A landscape with many valleys, sampled at points; each row gives a point and its height.
A ball rolls from a point to the lowest of its 5 nearest points, and stops where none of them is lower. Distance is the straight distance between rows; heights are no part of it.
K499: -9.3 -6.6 -14.4 -15.7 -14.6 -2.0 -16.8 10.3 -13.4 24.4 -31.9 22.3 1.8 -17.8 -24.0 -12.0 -2.9 -17.6 2.5 23.0 -14.8 27.2 -18.4 -12.1 -11.7 -4.7 23.7  height 304
K334: 12.6 4.7 -1.2 2.0 6.0 30.0 9.8 8.6 -3.9 -32.6 17.0 -14.9 13.9 19.9 22.4 9.8 3.1 10.8 5.6 25.4 -8.9 -23.5 17.1 -5.2 -17.8 -23.3 6.9  height 751
K352: 9.7 1.9 -4.8 -12.6 -1.8 2.2 -9.0 2.4 -5.6 -8.1 3.3 17.2 -6.7 -2.7 -10.2 9.4 2.1 -17.3 18.2 15.9 0.9 8.9 -23.1 -12.7 -12.7 8.9 8.9  height 253
K473: -19.3 9.5 2.9 9.2 2.5 24.1 22.3 -2.2 -22.5 16.1 -10.2 -0.9 -10.2 -3.5 8.9 -3.3 -16.3 -12.7 -10.2 3.7 6.1 -20.1 26.8 13.7 -25.9 -2.6 8.5  height 186
K29: 2.0 -7.5 24.5 9.8 1.1 -7.7 -1.9 -7.5 22.8 -20.8 20.5 -29.2 7.2 2.2 18.9 3.0 15.5 15.2 -15.8 -18.6 12.5 -3.4 14.4 4.8 18.6 -6.4 -28.2  height 444
K204: 12.0 14.9 -0.6 4.6 -2.4 -3.9 -18.0 -12.2 -9.3 1.7 -15.3 6.6 -4.4 -9.1 2.7 6.4 2.9 -28.0 28.1 33.9 -18.3 -28.8 -14.4 -20.7 -4.2 -7.9 14.9  height 75
K882: -10.0 -11.1 -0.4 11.2 -4.3 -20.6 -4.5 6.6 0.5 13.3 -8.7 -18.3 15.5 -10.5 2.5 -16.1 0.5 21.1 -31.4 -31.0 -0.4 17.1 7.8 16.4 26.1 1.0 -16.2  height 157
K95: 3.5 -11.0 -10.5 -4.0 9.8 31.4 14.3 22.7 -19.6 -0.7 3.0 8.2 13.3 9.0 3.0 -2.3 -6.3 2.8 -12.2 11.5 -25.5 -25.9 12.4 10.2 -0.1 -15.7 11.3  height 358
K529: 14.4 -12.0 -0.6 -3.4 -17.4 -7.3 -12.4 11.2 12.4 12.7 -12.6 0.0 9.5 -9.8 -8.3 -5.0 6.5 -20.1 3.9 10.8 -29.5 4.8 -24.8 -13.2 29.9 -22.7 2.4  height 368
K707: 23.2 -1.5 -11.8 -8.1 -7.3 -6.0 -5.4 16.0 3.9 -10.2 14.7 33.1 -19.9 2.4 -14.5 0.5 5.9 -8.4 15.9 3.8 -19.9 -10.3 -38.7 -6.4 21.7 5.3 0.9  height 33
K566: -20.5 -1.7 2.3 9.6 -5.6 -17.4 7.7 -5.3 8.2 13.0 -0.8 -11.8 5.5 -0.1 5.2 -4.7 -12.6 20.2 -25.6 -38.7 8.7 7.1 23.7 23.4 13.3 -3.1 -17.9  height 266
K221: 1.5 2.8 2.0 -4.1 0.4 17.0 4.1 5.4 12.7 -30.9 23.5 -16.2 11.1 21.3 15.7 7.9 8.6 7.6 -2.1 12.2 6.3 10.0 13.8 2.0 -17.7 -18.6 -0.9  height 488
K609: 21.2 -9.7 4.4 -7.2 3.8 -26.0 -14.2 7.8 6.5 -5.7 12.2 5.3 -7.4 -6.0 -5.4 3.7 20.6 4.5 4.1 -8.2 -12.1 10.3 -33.9 -10.2 41.9 -1.6 -4.8  height 472
K73: -1.5 2.6 9.4 1.6 -5.8 6.2 2.6 -5.1 3.8 4.0 -8.3 -12.9 11.0 3.6 4.1 0.0 0.9 -9.2 -1.0 4.3 3.2 3.3 8.1 1.2 -12.0 -3.5 2.3  height 172
K742: 6.7 -4.3 -7.9 -12.1 -8.4 -5.1 -10.2 13.5 -2.1 4.2 -3.3 17.7 2.4 -5.7 -16.7 1.2 3.9 -11.5 3.7 14.0 -11.1 22.0 -29.0 -10.5 0.5 -5.9 10.9  height 213
K113: 6.3 -13.5 -6.7 3.7 -16.4 -11.2 -5.3 12.5 -1.6 31.8 -24.7 6.2 12.2 -13.0 -12.3 -12.1 0.4 -12.2 -10.4 1.6 -35.9 -5.0 -17.6 -3.9 33.6 -16.5 2.6  height 333
K567: -13.7 9.0 6.2 -6.6 0.0 -7.4 1.8 -21.2 0.3 16.1 -14.3 6.1 -16.5 -7.1 -9.2 2.5 -6.3 -17.9 24.8 3.1 17.7 -4.2 -0.7 -4.9 -18.7 25.3 3.9  height 185
K664: 11.1 0.7 6.8 4.2 -2.7 9.1 7.8 3.0 -1.5 -2.8 -5.3 0.0 10.8 -1.9 -2.2 -1.3 5.5 -2.4 9.6 2.4 -8.9 -23.9 -0.5 -4.8 1.0 -1.8 1.1  height 293
K914: 11.0 -9.8 8.1 6.5 1.8 12.7 1.3 21.5 4.3 -15.1 14.3 -18.0 20.6 2.6 8.9 -6.9 16.6 18.7 -17.6 -3.1 -17.8 -8.1 9.8 6.7 14.9 -24.5 -12.5  height 503
K979: -4.1 -8.6 -12.7 -6.2 -3.0 -21.9 -14.3 5.5 -1.5 8.5 -7.8 9.1 0.5 -9.7 -12.9 -2.6 6.9 4.1 1.9 -6.4 1.9 35.1 -26.9 -11.0 16.1 13.3 0.6  height 14
K574: 14.7 1.8 1.2 1.6 -8.2 9.5 -8.5 1.0 -3.1 2.4 -8.5 -10.1 15.9 -0.4 4.3 5.3 5.1 -13.3 8.8 21.5 -19.0 -8.7 -7.8 -15.8 -1.6 -19.7 13.6  height 175
K981: -11.8 12.1 8.6 8.8 0.3 12.6 16.7 -8.0 -21.5 20.1 -17.0 5.0 -10.4 -9.4 -0.5 -9.5 -13.4 -16.9 7.8 2.0 3.4 -29.6 14.3 3.6 -20.3 11.0 10.3  height 113
K288: -16.9 -8.5 10.1 -3.7 -16.0 -7.8 -4.0 -15.6 22.7 4.9 1.2 -25.2 11.9 9.4 14.7 11.9 -1.1 -2.9 -16.3 -3.5 12.2 23.3 24.9 3.9 -2.9 -24.8 -8.8  height 133
K896: -17.1 -0.9 2.5 -11.6 -6.5 -17.3 -8.6 -21.5 26.8 -27.6 27.3 -9.9 -17.6 23.7 6.7 23.7 -6.3 17.1 -8.0 -18.5 24.3 27.1 19.9 17.7 0.2 -12.8 -12.4  height 303
K852: -11.5 0.1 7.1 -6.2 -2.6 -6.7 1.3 -23.8 22.5 -4.6 12.4 -17.5 -3.0 17.6 5.9 17.0 -4.7 -1.2 1.0 -1.8 20.4 13.8 14.5 5.9 -10.7 -4.7 -7.6  height 173
K720: 19.3 -12.1 -5.1 -11.9 -5.4 -20.0 -18.2 0.9 6.7 4.8 0.4 21.8 -11.7 -9.8 -5.2 14.0 9.7 -30.3 17.5 14.3 -13.9 15.5 -45.2 -21.4 26.1 -5.2 10.9  height 372
K516: 10.0 -4.7 -0.3 -3.3 12.8 -23.8 -17.0 -5.4 11.2 -18.6 16.8 -3.7 -7.3 -0.8 2.5 2.1 16.1 15.5 -2.9 -14.9 16.7 26.6 -17.5 0.0 21.7 9.1 -9.8  height 388
K3: -4.0 9.1 -11.3 -5.4 8.7 31.6 13.6 10.6 -24.7 4.1 -1.0 20.9 -10.6 5.8 -11.6 -9.7 -20.9 1.7 2.1 18.6 2.7 -16.0 19.7 -4.1 -27.4 14.3 17.8  height 433
K121: 0.7 -3.6 -9.0 9.2 13.6 -16.2 -12.5 16.0 1.3 -3.7 -0.8 -10.0 7.6 -12.1 -6.3 -19.7 6.1 35.7 -22.5 -27.6 -8.9 3.6 -3.4 15.4 28.4 10.1 -15.3  height 306
K786: 13.2 7.5 3.5 -4.8 10.4 6.7 2.7 1.1 3.9 -29.0 25.6 6.0 -8.5 8.9 -1.8 4.8 11.8 9.3 11.1 -6.7 15.4 -2.4 -12.8 0.5 -1.0 21.2 -6.9  height 390
K431: -11.0 -3.8 -0.9 21.6 13.7 37.9 29.5 8.0 -26.6 10.0 -3.2 -10.6 9.4 -7.2 22.2 6.2 -8.9 -10.6 -26.7 -4.7 0.9 -45.2 24.2 19.8 -2.6 -15.7 -5.3  height 501
K224: -16.8 17.4 12.4 9.4 3.2 15.4 14.1 -24.9 4.9 6.0 -2.3 -31.5 -6.8 2.9 33.9 23.0 -12.4 -11.6 -4.0 1.8 1.6 -18.6 39.2 6.2 -30.1 -32.4 3.6  height 49
K793: -0.9 -19.8 16.7 9.7 -8.3 -8.8 -11.1 -16.2 29.0 9.9 -2.5 -36.3 16.4 -4.0 27.2 15.4 9.5 -4.7 -12.6 3.4 11.5 17.5 16.3 -11.8 19.3 -30.2 -15.2  height 44
K977: 26.6 2.8 -8.0 -6.3 11.2 -6.6 -9.4 16.8 7.6 -26.4 29.7 20.4 -20.6 -0.3 -11.2 -3.1 15.7 16.0 -0.7 -7.6 -16.4 1.8 -34.1 -0.1 16.9 -2.1 0.7  height 322
K826: 11.4 -5.6 11.8 14.9 6.9 4.8 10.6 3.9 7.3 -9.0 9.4 -12.0 10.6 2.5 3.8 -5.5 12.6 12.1 -1.0 -19.5 -3.1 -22.1 5.6 6.8 15.9 6.9 -16.4  height 483
K202: 15.2 -0.1 -12.6 -8.8 -3.4 10.2 0.3 27.5 -3.2 -8.3 7.6 17.4 0.9 11.3 -13.2 -3.7 0.1 -1.6 6.3 19.6 -27.7 -13.2 -14.4 0.3 5.4 -11.1 7.3  height 258
K569: -1.3 -6.1 0.8 -5.7 -1.8 2.5 -3.2 6.7 11.2 -15.1 10.8 -13.8 15.4 12.8 5.9 4.8 8.1 5.4 -14.4 8.8 4.9 24.0 3.3 4.1 -6.3 -17.5 -1.6  height 379
K860: -7.8 -10.7 -3.6 6.7 -0.9 22.5 12.2 16.8 -15.2 10.2 -5.4 -5.4 20.8 -4.5 5.3 -6.2 -3.9 5.5 -24.0 -2.6 -8.5 0.0 17.5 13.2 5.2 -18.6 1.6  height 251
K269: 2.1 6.0 -16.8 5.2 12.5 16.3 18.5 14.1 -13.4 2.3 -5.3 33.0 -6.3 -1.2 -20.2 -15.5 -6.3 15.4 11.7 -8.8 -1.9 -27.0 -1.4 5.1 0.1 33.5 -2.4  height 564
K236: -36.8 11.2 8.1 -1.1 -4.8 1.9 17.2 -30.3 10.5 2.2 7.7 6.6 -6.6 5.2 1.0 18.7 -29.8 18.5 -2.4 -42.6 7.8 -18.4 35.5 25.7 -8.8 -7.1 -13.1  height 452
K897: 27.3 12.2 -7.5 -5.7 1.4 5.6 2.0 6.4 -3.0 -21.8 23.9 37.6 -23.6 11.6 -9.7 2.1 1.2 -10.1 34.0 12.1 -11.6 -40.2 -25.1 -8.3 5.5 11.8 0.0  height 272
K999: 0.9 -11.3 11.8 17.1 -0.6 16.9 15.8 7.3 -6.5 9.3 -7.2 -18.2 24.0 -8.5 18.9 -1.9 1.7 -3.2 -16.2 -9.0 -3.4 -19.5 17.0 10.4 5.4 -17.5 -5.1  height 362
K477: -0.8 -4.8 -10.9 -13.8 4.0 -14.9 -9.4 -4.2 -0.8 1.9 -3.2 22.1 -10.5 -7.2 -13.3 3.8 4.0 -7.2 14.3 -2.0 16.4 35.1 -32.9 -15.0 -1.3 24.8 3.2  height 211
K343: -12.3 6.0 -15.9 6.0 14.1 3.6 13.8 8.5 -0.8 0.5 3.2 6.8 -3.1 6.0 -5.5 -15.8 -7.9 33.7 -16.1 -23.7 9.4 -3.3 17.3 20.7 3.5 20.8 -8.7  height 430
K350: 8.4 -5.2 14.3 10.5 13.9 -3.4 -10.2 5.8 9.5 -30.5 27.0 -15.6 1.8 10.9 6.7 -9.3 20.1 32.1 -15.9 -19.9 -2.6 -8.2 4.5 8.7 16.3 -2.4 -19.8  height 93
K840: -15.3 -4.4 -3.1 -0.4 -8.3 -12.7 -4.8 -8.4 -2.1 24.8 -30.6 6.9 0.8 -11.9 -15.1 -9.7 -2.2 -14.5 5.6 -1.0 4.0 20.0 -11.8 -5.4 -2.6 12.8 5.3  height 245
K203: 11.4 -1.4 -10.8 -20.2 0.1 -4.0 -18.2 0.1 -5.0 -9.5 14.5 24.9 -12.0 -9.0 -5.4 17.9 0.8 -20.9 19.3 15.8 6.8 40.6 -33.4 -21.3 -14.0 3.3 19.3  height 350
K279: 14.7 -16.4 11.4 0.7 -13.3 -4.9 -11.8 6.3 11.3 7.6 -4.9 -18.9 20.2 -11.5 7.9 4.3 19.2 -3.1 -10.1 5.0 -15.5 8.1 -9.3 -14.1 30.8 -28.1 -9.2  height 336
K608: -6.5 13.6 -3.3 -4.2 -7.8 10.1 -2.2 -3.7 -21.8 18.5 -22.4 9.3 -15.6 -9.6 -7.0 -8.0 -10.2 -18.8 6.7 30.2 -2.1 -1.0 11.0 -8.2 -38.1 10.0 26.2  height 94
K39: 0.6 2.6 7.0 -1.3 -0.9 -9.5 -9.9 -22.8 10.8 8.3 -15.2 -23.6 -9.7 -3.9 16.9 19.4 7.1 -25.8 18.7 24.4 8.9 9.1 4.5 -16.6 -9.8 -5.8 11.4  height 123
K969: 0.0 -2.7 -3.4 -3.9 -1.1 -8.5 -2.9 10.1 0.3 -0.9 -0.4 -0.8 11.4 0.1 -5.5 -4.8 8.8 11.3 -8.3 -8.9 0.6 23.6 -10.2 3.0 7.1 2.4 -6.7  height 216
K512: -1.4 -0.3 7.4 11.1 13.9 23.0 23.7 4.7 -7.9 -10.2 12.6 -6.3 10.8 9.5 8.3 -5.0 -3.5 12.9 -6.4 -13.5 6.1 -32.3 24.8 20.2 -4.8 4.0 -9.7  height 473
K646: 23.4 3.6 9.6 1.9 6.2 -2.3 -1.4 -3.6 4.2 -14.6 10.9 18.1 -6.9 5.2 -8.1 7.4 10.3 -10.8 34.5 -0.8 -7.4 -41.4 -25.5 -6.9 19.1 18.4 -7.7  height 380
K23: -9.2 9.8 11.5 5.9 3.3 12.4 20.2 -12.3 -1.2 5.5 -2.1 -13.0 6.0 3.9 10.8 3.1 -8.1 -8.4 1.6 -8.6 7.5 -25.6 22.3 5.3 -14.9 2.1 -4.6  height 236
K872: -5.5 5.5 19.9 -1.7 2.1 -0.9 7.3 -29.1 18.5 -3.1 7.1 -28.0 -5.5 7.4 14.0 20.5 -0.7 -12.8 15.1 0.0 17.1 -8.7 19.0 -4.9 -14.8 -2.1 -5.3  height 61
K586: 9.4 14.9 13.4 -0.6 5.2 1.4 0.4 -19.5 -11.0 -6.3 -1.9 17.7 -17.7 -1.7 -10.6 4.0 -2.6 -20.5 36.2 16.9 9.4 -37.5 -9.9 -16.0 -17.7 26.1 7.8  height 187
K582: 6.3 -3.7 -5.1 -13.2 -1.5 -3.5 -10.8 1.8 4.1 -18.9 17.1 1.8 0.8 4.8 1.0 10.3 12.7 -1.1 4.7 10.9 8.2 33.5 -15.2 -9.7 -6.7 -5.7 4.1  height 511
K32: 9.3 -1.9 5.7 2.8 14.9 19.5 8.1 16.8 6.3 -38.4 27.8 -2.3 0.4 24.0 5.5 -4.9 12.0 26.4 -4.9 -3.7 -1.6 -10.4 13.1 13.0 -4.3 -4.9 -8.2  height 585
K669: -6.9 -13.3 -2.5 5.3 -11.9 3.5 -2.3 15.4 -4.7 14.6 -12.7 -15.7 28.6 -7.6 9.4 -10.5 0.3 5.3 -34.0 -7.1 -10.3 32.6 10.8 9.5 9.5 -26.4 1.6  height 148
K620: -13.3 -4.7 -13.8 2.2 -1.8 -21.5 -21.6 7.9 8.2 -11.0 8.8 -18.3 3.2 4.1 4.7 -18.6 -3.0 33.7 -40.2 -20.3 4.1 33.2 14.8 24.9 14.5 -5.5 -8.5  height 313
K894: 4.7 5.7 5.8 -4.7 1.8 13.1 6.8 0.3 0.9 -20.1 10.3 -6.1 5.8 11.0 3.5 5.8 5.1 -0.3 6.7 11.3 8.0 -0.1 1.0 -3.5 -16.4 1.1 2.4  height 305
K510: -27.0 8.6 -7.6 -8.2 -5.1 -9.0 7.0 -18.9 17.2 4.8 3.8 9.8 -13.8 12.1 -10.3 7.4 -22.3 16.4 0.5 -23.7 21.9 15.0 14.6 11.3 -12.6 13.0 -9.9  height 334
K780: -11.3 -3.5 -9.9 1.3 0.3 -31.6 -12.6 -5.0 4.6 6.7 -3.3 -8.8 2.2 -0.2 -2.0 -7.9 -2.1 18.9 -18.0 -20.4 11.6 33.6 -2.0 8.2 17.6 13.4 -11.1  height 297
K71: 10.0 2.3 -11.9 -3.8 7.9 21.9 11.1 15.6 -16.2 -4.8 -0.2 29.9 -1.3 10.0 -13.4 -8.4 -10.9 0.4 12.4 17.0 -20.6 -40.3 0.2 -2.6 -3.2 8.5 8.5  height 438
K212: 11.2 -4.8 11.8 -4.1 8.0 -10.6 -3.8 -19.6 1.0 -11.2 2.7 7.4 -13.3 -0.4 -6.3 13.4 11.3 -18.5 30.8 4.6 15.5 -6.8 -21.4 -19.3 5.1 22.0 5.0  height 212
K438: 28.1 -5.0 -18.2 -7.6 12.7 -24.2 -24.4 14.0 6.5 -13.8 27.3 21.2 -31.9 -11.6 -4.0 -6.2 14.3 10.2 -10.3 -16.5 -20.0 19.5 -48.0 -1.7 29.9 -3.3 4.3  height 553
K648: -1.7 7.4 -7.0 1.9 8.1 -7.3 5.1 0.2 5.5 -12.5 8.4 9.9 -6.1 5.7 -6.6 -3.8 2.2 20.9 2.0 -13.3 18.3 10.5 -7.2 7.4 1.5 21.5 -7.2  height 45
K877: 9.7 -8.0 -20.1 -4.7 -7.9 -9.6 0.3 20.1 0.7 14.1 -8.8 31.6 -7.1 -0.2 -25.9 -16.9 -3.2 -1.8 3.7 0.8 -33.5 -7.5 -28.5 -0.3 26.8 4.1 -0.7  height 223
K261: 12.3 -14.0 7.7 -6.2 -4.5 -13.9 -14.2 -5.8 6.6 11.2 -11.1 -6.5 5.7 -11.0 -1.3 8.6 12.2 -22.2 14.5 16.1 -1.9 14.7 -19.9 -23.6 12.5 -11.6 7.5  height 309
K453: 0.1 1.2 -1.8 7.4 -0.9 25.2 9.4 6.8 -26.5 14.4 -19.2 8.0 7.2 -6.9 -3.4 -6.2 -11.5 -13.7 0.2 16.2 -15.4 -31.6 8.8 5.7 -5.2 -2.5 13.5  height 202
K209: 2.4 -7.8 -2.6 7.9 2.9 -24.9 -11.3 12.3 -3.6 15.2 -17.8 -4.2 8.7 -19.6 -9.9 -16.0 7.3 16.0 -9.1 -27.4 -14.2 2.4 -21.7 1.4 39.5 14.3 -11.8  height 436
K862: -19.5 14.0 14.5 -6.3 3.3 -4.4 15.9 -30.4 12.9 5.5 5.9 -4.5 -14.2 13.2 -2.4 11.4 -16.2 -1.8 16.6 -15.4 22.2 -17.7 18.6 5.9 -20.0 14.7 -9.1  height 194
K370: -4.5 -3.0 -0.6 2.9 -8.4 8.9 1.7 7.6 -14.2 23.9 -22.3 3.4 15.5 -8.1 -6.4 -9.3 -1.8 -9.6 -9.5 3.6 -9.7 3.5 2.5 1.9 -8.2 -2.4 14.6  height 193
K396: -6.0 9.5 -1.5 -2.0 6.6 8.5 19.1 -1.2 -0.2 -3.7 0.7 12.8 -9.9 10.7 -12.1 -8.4 -14.5 8.5 9.7 -11.0 19.7 -12.3 8.5 5.5 -18.2 29.8 -5.1  height 366
K103: 21.4 -2.5 2.5 0.1 -9.9 11.1 1.0 15.9 11.2 -15.2 9.8 -7.7 10.7 5.0 5.5 4.8 10.5 -0.5 2.9 15.7 -30.4 -15.3 -12.4 -11.3 18.8 -27.9 3.4  height 311
K2: -10.0 17.0 -12.8 -9.0 6.8 16.2 15.5 -0.9 -6.4 2.0 -6.5 34.7 -24.3 4.6 -14.9 -9.4 -23.7 4.1 15.8 3.9 22.4 -6.4 9.3 -9.2 -37.4 38.8 3.8  height 423
K122: -1.0 22.2 8.1 7.4 0.1 5.5 -2.7 -18.7 -12.2 6.5 -10.5 -16.6 -11.8 2.0 17.3 11.8 1.7 -17.7 14.3 29.4 -3.9 -10.7 19.0 -11.8 -35.4 -2.7 20.2  height 164
K164: -11.5 29.2 5.9 15.4 -2.5 -3.0 4.1 -15.7 -33.3 23.7 -20.5 12.2 -30.6 -14.5 3.2 -2.3 -7.4 -22.0 16.5 29.6 -0.2 -31.4 23.4 -3.8 -35.5 23.3 20.8  height 47
K918: 2.6 1.5 5.4 -6.0 1.7 -12.6 -12.2 -18.2 -4.8 9.7 -14.4 2.8 -16.0 -12.2 -8.2 11.8 3.1 -28.3 28.7 22.0 6.2 1.5 -15.9 -19.7 -11.2 16.6 18.4  height 140
K285: 13.0 9.7 -6.5 -15.5 4.7 5.4 0.5 -3.8 -4.7 -18.2 17.9 24.5 -17.0 1.7 -11.0 6.8 -0.8 -6.0 22.8 11.1 20.2 7.7 -16.9 -13.1 -25.7 17.9 9.1  height 346
K551: 9.1 2.5 -15.0 2.0 6.7 1.1 7.9 19.9 -9.4 4.1 -9.9 30.8 -4.1 -4.8 -23.9 -15.6 -5.4 14.1 11.8 -9.3 -15.4 -17.9 -15.8 3.1 16.2 23.6 1.3  height 398
K192: -15.4 10.5 -10.8 2.2 3.4 -1.5 13.7 -9.0 1.2 13.4 -16.2 23.7 -17.9 -5.2 -19.9 -11.0 -14.3 2.3 13.4 -13.0 17.8 2.7 -1.3 -6.4 -13.5 38.9 -2.0  height 289
K110: -8.7 -2.6 3.1 7.6 2.0 -17.8 3.6 -9.5 0.9 16.0 -17.4 -0.8 2.2 -8.1 -9.7 -9.0 0.9 -4.1 4.6 -17.3 8.1 3.5 -7.6 0.3 9.8 25.5 -10.7  height 308
K262: -15.3 -6.4 -13.1 -8.2 -11.3 0.0 -5.6 13.2 -3.9 15.8 -15.3 0.4 13.6 2.7 -8.3 -10.3 -3.1 3.1 -19.2 10.2 1.4 43.8 1.7 4.5 -11.8 -10.5 9.3  height 267
K436: 7.9 -10.1 10.7 6.9 -6.0 6.3 -0.4 7.0 13.2 -8.7 9.4 -25.3 23.5 -0.1 16.9 4.2 14.6 4.9 -12.5 2.5 -6.0 2.9 10.4 -6.0 8.9 -24.9 -7.1  height 431
K773: 5.2 9.4 -10.8 -11.6 -7.7 2.8 -15.9 -3.8 -13.7 -3.0 -1.6 8.5 -10.0 -4.9 -6.4 7.2 -1.8 -21.1 14.3 36.3 -3.8 17.3 -10.8 -20.5 -36.7 -5.1 22.9  height 166
K181: -17.1 -16.5 9.2 -5.4 -10.2 -26.1 -10.5 -23.2 23.6 18.3 -5.5 -25.9 0.2 0.9 3.2 13.5 -6.0 -4.0 -6.1 -9.7 16.1 39.1 9.6 4.4 11.2 -10.7 -9.1  height 60
K119: 1.4 -2.4 -24.3 2.8 7.4 -10.3 -13.4 29.6 -5.0 0.7 -2.4 -0.2 1.8 -8.7 -11.9 -20.0 0.7 38.1 -27.3 -12.4 -24.8 10.8 -12.2 16.6 29.2 2.6 -1.3  height 435
K410: -7.9 1.3 5.3 18.3 15.1 -8.9 14.6 -0.6 -1.0 -1.9 4.5 -14.0 5.7 0.4 9.4 -14.3 -5.5 27.2 -17.6 -41.6 9.4 -19.3 20.5 28.1 19.2 11.8 -24.6  height 437
K911: -21.2 -7.6 -7.2 -5.5 -11.5 -37.8 -22.1 -13.5 22.1 -4.4 9.6 -17.7 -11.1 9.2 4.4 8.1 -8.0 20.6 -20.3 -23.0 22.1 46.4 12.6 15.3 20.5 -7.6 -12.0  height 66
K673: -12.4 6.9 6.4 7.8 0.7 3.7 9.3 -7.8 -21.5 28.3 -28.3 4.2 -3.1 -17.4 0.6 -6.2 -8.7 -23.9 4.4 4.5 -3.6 -18.6 7.7 2.7 -20.0 7.1 12.8  height 141
K137: -12.6 -7.3 -3.0 7.0 9.7 29.2 25.4 11.0 -21.2 5.5 -2.7 -3.4 11.9 3.6 12.2 -7.4 -13.6 4.0 -19.9 -2.3 0.7 -14.6 26.1 21.5 -13.1 -8.2 2.4  height 323
K938: 2.2 -4.6 -17.3 -16.8 -4.0 -18.7 -16.9 6.0 -2.2 -1.7 1.8 22.9 -9.7 -6.1 -11.0 1.8 0.9 -1.6 -1.0 -3.0 14.4 59.0 -29.1 -7.9 -1.9 9.9 6.2  height 299
K736: -6.8 -0.8 -15.9 -11.7 -0.9 -3.9 -4.2 10.3 -0.3 6.9 -10.3 18.2 -0.3 -2.6 -20.3 -10.7 -5.2 4.8 -0.9 3.3 12.8 33.2 -16.2 -6.1 -13.1 18.3 1.6  height 246
K953: 13.7 12.9 5.4 13.3 -3.3 13.0 -6.0 -10.7 -16.3 7.0 -15.6 11.9 1.1 -1.5 6.6 -1.9 -5.8 -22.2 23.3 27.2 -26.9 -59.8 2.9 -6.8 -1.6 -5.3 9.7  height 200
K908: -14.9 9.3 9.3 7.2 2.3 23.2 27.3 -10.8 3.7 -2.0 12.2 -10.8 4.6 16.6 24.0 6.5 -17.0 2.8 -11.2 -12.4 10.6 -21.5 36.4 20.0 -18.7 -15.1 -4.7  height 321
K441: -5.3 13.1 8.0 1.9 3.7 15.2 12.8 -8.6 10.8 -24.3 17.2 -14.3 3.3 26.1 16.7 11.5 -4.6 4.7 3.4 9.7 17.6 -6.9 21.3 -0.1 -26.0 -5.6 -1.6  height 310
K461: 5.4 -7.9 17.6 3.9 -5.0 -2.9 -3.6 -9.0 5.9 7.8 -8.9 -18.8 12.6 -7.8 4.1 5.7 12.7 -9.8 6.8 4.1 0.3 -6.2 -3.1 -12.3 8.6 -3.1 -1.2  height 255
K140: 10.1 -2.0 -0.4 -2.8 10.3 -9.8 -5.4 -6.2 0.6 -9.1 8.1 16.8 -10.1 -5.0 -11.4 2.1 12.5 -7.3 15.5 -5.2 7.6 7.5 -27.2 -8.0 9.6 21.9 -1.2  height 312
K340: 5.4 -11.9 9.7 6.7 4.9 -27.0 -25.6 9.8 9.5 -4.4 5.5 -30.6 4.0 -15.5 11.6 -16.4 15.0 35.7 -30.7 -26.3 -8.3 9.2 0.2 3.8 39.0 -5.3 -21.3  height 447
K660: 4.9 7.2 -13.3 -8.5 -2.5 19.5 -2.0 12.4 -17.2 -2.7 -1.4 22.0 -5.3 3.7 -12.0 -3.2 -10.4 -9.4 12.0 33.1 -10.6 -11.2 -7.0 -10.9 -21.9 -1.6 18.8  height 279
K283: 2.5 -7.4 4.2 -6.9 -7.3 -5.8 -16.6 -14.3 16.5 3.1 -6.4 -27.2 9.4 2.3 18.8 18.0 9.3 -19.7 0.1 21.1 8.9 38.7 3.2 -15.3 -5.9 -25.3 7.3  height 41
K627: -22.2 2.1 -2.4 -5.5 -10.3 -4.4 3.4 -8.1 19.1 -15.5 15.4 -11.7 -1.9 22.9 8.3 6.0 -10.5 11.5 -15.9 -11.9 14.3 18.7 24.7 18.3 -9.7 -9.9 -9.3  height 286
K836: -4.1 -20.7 9.4 17.1 -12.7 -6.9 5.0 9.5 -7.0 27.3 -12.4 -17.2 30.5 -27.4 14.2 -12.3 6.4 4.7 -33.2 -22.7 -7.9 -0.7 6.2 6.5 27.7 -22.0 -16.4  height 50
K871: 7.2 5.1 11.1 14.5 4.7 20.9 21.8 -2.5 -12.0 1.8 -6.9 2.7 9.9 -1.2 4.4 -1.0 -3.0 -10.7 13.4 -2.0 -7.5 -51.0 7.9 1.9 -1.8 3.5 -2.1  height 314
K854: 6.5 -12.2 11.0 1.7 -2.2 -15.4 -19.1 6.7 11.6 -12.5 10.4 -23.9 11.5 -0.7 9.4 -3.0 15.1 16.1 -23.7 -10.1 -0.2 23.5 -1.5 -1.2 27.3 -14.3 -16.0  height 434
K430: -0.9 14.4 -1.9 -8.6 2.5 25.0 11.2 5.7 -12.7 -8.5 7.7 5.1 -3.1 12.5 1.9 3.8 -15.1 1.4 9.5 24.6 12.1 -9.4 16.1 -4.6 -38.7 -3.2 11.1  height 465
K885: -14.6 7.3 8.5 5.1 -7.6 1.7 5.1 -17.0 -0.9 25.9 -13.7 -18.2 -0.4 -6.0 12.9 10.5 -5.9 -19.9 -5.8 4.7 4.4 0.4 22.5 4.7 -22.5 -10.9 5.4  height 91

For each start below, name the point where the ball stops.
K620 | K283
K499 | K164
K113 | K164

Call two points neighbours if one is among the 5 nearest of the other. Go from one point of each pair to the other, from neighbour to neighbour, staying as low as possible. Name the highest point that can't be avoided.
K979, K707 | K877
K885, K981 | K673
K350, K979 | K854
K979, K648 | K969
K204, K283 | K918
